Each row is a point on a landscape with many valleys, with its height.
From any point a ball rolls to the lowest of the 2 points nearest to it. It stops when none of these is lower. Distance is the straight distance between rows; heights are no part of it.
gufik: [101 142  63 119 110 150  95 116 124 119 133 148 163 148 113  74 100 104
 127 124  75 177 125 152]  (h 385)
mato: [ 96 162  81 135 102 129 136 119  91  99 158  67  82 155 145 131 108 132
 138 130 132 142 103 122]  (h 204)
biki: [ 84 162 150 143 135  89 170 148  92 112 165  43  82 120 192 162 132 138
 140  79 159  85 158 146]  (h 215)
medeb: [122 138 156 170 106 127 136 161 111 116 122 163 202 139 172 104 118 123
 139 150 150 114 101 128]  (h 241)
Dagib: [114 120 121 159 119 113 124 139 133 101 151 159 152 142 112 147 146 174
  90 122 140 104 134  93]  (h 593)
lole: [123  79 156 156  92 142 124 117 166 152 125 130 109 114 176 151 128  97
 155 136 139  41 142 159]  (h 345)
sur: [108  75 211 135 128 141 127 121 116 124 102 159 114 108 132 185 177  94
 128  95 140  44 169 140]  (h 778)
sev: [100 177 118 116 150 163 143 136 110  90 106 139 156 161  85  94 123 172
  75 121 163 170  87  93]  (h 320)
ror: [128 101 128 169 108 117 132 146 180 168 142 167 176 160 135 109  98  72
 160 133 126 100 109 176]  (h 434)
vuk: [159 127 154 139 105 126 117 117 159 114 141 122 116 144 157 152 107 156
 120 161 157 128 128 126]  (h 429)
nup: [128 146 104 137 112 162 125 147 120 132 124 133 171 155 121  77  85 110
 102 141  97 188  99 135]  (h 339)
Rego: [115 102 193 118 152 111 132 132 113 140 151  62  69 138 101 220 156 112
  91  77 112 117 183 184]  (h 739)
paz: [113 199  75  88 128 135 115 119 126 107 102  78 200 170 139  67  93  97
 105 113 115 191  88 157]  (h 715)
Giba: [155 114 177 142 149 126 143 101 127 130 136 112  81 101  96 164 157 159
  60 122 160 169 132  77]  (h 655)
mekar: [209 140 129  99 130 130 151 140 105 167 116 111 116 124 128 132  93  94
 162 189 126 157 129 139]  (h 103)
guf: [163 136 122  99 115 104 145 153  89 149 132  81 118 104 196  99 103 112
 182 127 105 138 185 165]  (h 217)
Fisap: [ 99 120 155 123 125 101 146 141 122 129 168  48  57 111 126 180 152 138
  99  69 112 104 182 180]  (h 703)
bukad: [158 134  84 105 116 118 130 146 107 154 145  86 124 114 154 107 103 124
 158 153  80 123 162 166]  (h 222)
rarin: [170 111 207 158 117 134 121 138 136 122 130 138  89 107 171 148 124 160
 135 151 150 150 135 123]  (h 461)
tosa: [135 180  64  78 148  76 132  83 107  85 147  51 104 129 149 113 122 131
 116 129 173 149 135  94]  (h 645)
Vata: [129 111 101 103 143 148  99 128 140  96 122 179 135 152  61  95 127 157
 110 123 135 150 100 122]  (h 586)
Felel: [136 122  93  80 149 143 124  78 113 111  98 144  83 108  56 128 151 128
 113 157 141 155 102  82]  (h 838)
ruv: [ 91  75 125 144 107 113 127 120 134 102 155  64  59 107 109 183 154 120
 123  89 102  77 178 159]  (h 664)
Veb: [108 131 155 116 119 100 174 158  96 124 138  75  88 135 203 178 130 139
 143  99 164  77 192 157]  (h 196)
Golid: [178 110 179 150 149 124 136 194 165 139 136 174 119 104 121  83 139 148
 164 123 114 150  91 122]  (h 425)
Vib: [143 145 160 127 160 163 156 189  97 147  84 149 182 147 162  85  93 100
 174 149 147 156 100 145]  (h 294)
gibiz: [144 122 137 124 145 146 113 133 150 100 128 162 105 131  72 115 145 193
  99 126 142 156  88  85]  (h 610)
miv: [129 157 130 145 106 140 113 131 105 105 119  90 139 152 137  97  98  97
 136 160 143 184  97 112]  (h 279)
fif: [133 156 121  99 175 164 103 126 173 167 132 159 200 139  87  78  85 117
 110 119  92 221 107 127]  (h 528)
nades: [145 156 135  96 124 110 170 146  83 122 122  81  83 123 223 140 117 127
 186 131 138 120 162 155]  (h 175)
Pokol: [134 104 155 146 122 142 140 140 103 124 133  96  85 127 103 176 146 167
 104 140 139  88 166 118]  (h 131)
tado: [145 124 111  92 141 140 124  96 118 124 120 130  99 109  75 175 133 163
 137 165 118 122 110 115]  (h 819)
rifu: [122 112 177 149 144 173 150 193 132 173  89 172 167 136 140  82 107 104
 189 134 123 126 123 147]  (h 340)
Ziner: [155 104 230 144 140 134 123 139 135 124 104 126  70  99 164 181 141 157
 135 120 168 110 155 128]  (h 479)
Zimep: [127 131  89  78 174 162  92 114 156 132 100 192 168 143  90  88 104 144
 108 112 122 189  96 138]  (h 557)
toz: [138  89 175 139 138 142 147 147 110 150  81 166 142 142 221 140 132 110
 178 134 119 110 165 141]  (h 235)
lud: [132 116 139 166  97 117 111 125 156 149 148 137 143 145 181 152 102 105
 150 147 115 106 147 159]  (h 384)
finot: [140  99 162 180 131 144 120 137 177 227 113 178 185  89 124 134 130  77
 137 116  84 108 143 131]  (h 483)
Nadum: [111 130  94 150 121 136 130 119 185 168 142 183 216 163 116  93 111 113
  94 121  93 132 109 155]  (h 542)
lek: [160 145 150 133 166 144 127 153 153 175 121 160 177 114  97  94 106 130
 154 129  90 203  87 140]  (h 499)
pasi: [114 121 125 159 107 104 111 135 176 205 151 162 217 139 133  95 104  62
 122 127 115  96 123 154]  (h 485)
sil: [139 110 182 128 102 129 122 132  94 119 110 121 132 129 216 153 119  97
 162 130 132 126 192 148]  (h 216)
taka: [168 104 153 123 136 152 100 134 157 107 104 137  96  95  64 155 155 147
 148 162 104 106 103 126]  (h 806)
nufe: [169 126 106  90 112  82 145 119 105  94 167  82  96 137 128 155 123 148
 126 124 159 122 165 129]  (h 704)
giga: [116 157  41  66 143 158 158  81  99 112  92 136 112 162 103  99 125  93
  71 116 175 158  97  87]  (h 673)
Tagi: [ 95  82 200 147 149 122 131 141 126 145 123  99 100 130  98 223 163 117
 130  94 136  59 174 148]  (h 767)
Fof: [119 141 145 166 103 126 131 141  75  90 127  98 146 148 130 141 123 124
 135 126 159 145 121  94]  (h 236)
pepa: [ 86 116 126 146  77  95 147 117 137 124 152 112  94 113 188 122 135  98
 158 123 128  44 154 160]  (h 314)
Revog: [152 146 164 118 132 140 154 163  85 150  90 145 150 129 182 134 124 135
 180 176 132 136 132 125]  (h 257)
Zus: [ 47 137 108 166  93  92 136 115 116 108 158  95 105 111 167 135 146 106
 154 108 140  82 147 138]  (h 287)
loseg: [163 162 129  94 139 127 130 125 126 127 107 166 155 116 109  79 123 149
 106 165 130 202  87  93]  (h 197)
fulin: [132 146 172 158 127 132 156 167  97 113 130 143 141 135 141 124 131 159
 125 143 159 143  84 100]  (h 198)
fer: [122 106 171 125 109 130 132 145  80 109 116 113 107 106 153 167 133 134
 147 132 118 106 179 129]  (h 183)
kazi: [172 145 150 118 123 130 171 131 103 113 121 150 133 113 110  99 125 133
 115 163 159 179  77  97]  (h 133)
romav: [134 133 136 135 184 146 142  99 126 140 128 137  90 129  78 140 164 169
  60 108 160 171 103  63]  (h 633)
semaf: [140 121  88 105 118 130 110 143 143 151 126 128 146 108 115 131 126 128
 156 168  62 108 143 157]  (h 276)
kul: [136 101 163 177 117 116 119 138 178 188 123 193 173  79 142  99 159 105
 137 126 101  98 113 132]  (h 523)
romin: [114  83  37  98 139 120  66 105 154  98 137 150 113 153 109 135 149 151
 124 118 118  87 156 128]  (h 638)
Kofov: [118  98  59 133 109 117  85  93 182 165 133 169 169 125 113 111 137  95
 114 121  79  75 132 150]  (h 590)
niz: [135 112 185 169 157 131 146 201 148 146  92 190 137  96 161  85 149 135
 181 112 123 118 103 135]  (h 387)
pif: [156 122 140 143 145 153  87 132 179 175 130 162 156 104 113 120 101 130
 148 147  65 165 108 122]  (h 471)
puvi: [129  93 162 141 127 135  84 140 142 115 112 153 127  87  97 142 143 135
 162 141 104 113 128 130]  (h 796)
kegu: [157 134 142  87 137 106 162  87  88 118 160  55  76 126 118 163 139 127
  80 106 173 148 176 114]  (h 686)
Nupu: [125  74 204 178 125 135 115 135 142 109 103 150 100  74 104 152 169 129
 137 127 111  65 132 121]  (h 786)
mer: [ 98 105 156 158 102 124 107 106 177 152 129 194 167  94 109  99 150 122
 129 145 120  72 113 116]  (h 547)
pogi: [110 146  44  97 122 133 139 119 116 107 145  97  80 160 117 123 116 145
 124 134 122 125 120 129]  (h 147)
Tasa: [ 62 158 102 164 102 115  92 117 132 108 138 103 152 138 132 107 107 103
 132 119 135  98 117 119]  (h 343)
Lefin: [ 86 154  88 148 112  79 143 115 114  89 174  67  96 139 176 127 124 142
 137  98 119 127 114 128]  (h 243)
pudam: [ 92 153  85 120 123 121 110 110 103  92 146 122 153 158  97 155 137 164
 104 110 145 126 137  88]  (h 615)
Boso: [180 169  86  82 120  96 156 119  87 134 133  81 110 105 150 112 113 111
 141 174 130 144 125 136]  (h 132)
tis: [ 71 144  81 148 124 130  82  92 146 103 130 134 147 147 117  98 106 124
 142 141 106 143 119 129]  (h 386)
lilel: [121 193  52  64 136 156 149  94 112 108  90 120 155 161 126  79 107 122
 102 140 139 177  86 125]  (h 696)
pizug: [179 100 156 152 148  97 112 147 180 100 141 192 117  86 107 133 162 173
 158 109 112 135  76 123]  (h 459)
Zev: [116 140 101 123 123 143 164 134  98 131 136  77  79 152  72 152 136 147
  98 132 154 123 137 102]  (h 38)
Vabu: [122 178 136 103 142 161 140 155 142 112 101 177 154 118 100  49 123 178
 100 137 117 185  77 109]  (h 256)
vunu: [104 110 145 164  90 122 127 122 140 127 144 160 144 112 117 138 158 139
 100 130 151  56 141  97]  (h 571)
zisov: [148 168  82  92 135  80 174  89  80 123 160  37  85 126 120 142 141 125
  71 110 168 156 150  90]  (h 667)
Revun: [119 142  80 106 171 148 150  66 109 141 101 132  84 160  92 149 145 120
  65 104 200 174 101  57]  (h 652)
sasi: [108 175  73  92 150 105 121  96  84  89 142 102 124 162 128 151 136 138
  98 113 186 147 126  83]  (h 630)
Zekat: [164 104 140 164 146 139 111 132 178 204 135 144 167 124 131 163 110  94
 149 125  71 137 138 149]  (h 436)
rezi: [120  88  76 114 101 105  76  89 159  99 144 144 130 136 115 142 154 114
 137 122  76  78 145 154]  (h 617)
Tezin: [110  84 112 142 105 108  95 101 148  98 157 110  93 124  97 173 146 119
 128 108 110  54 151 141]  (h 639)
Biv: [ 97 144  75  68 162 181 110 116 146 115 104 172 188 173 109  63 112 140
 104  96 123 186 116 176]  (h 581)

Where does a ball stop that starts at each point below?
lilel -> Zimep
lud -> Zev
paz -> kazi
Golid -> Zev
tis -> Zev
sur -> rezi
Biv -> kazi
toz -> Zev
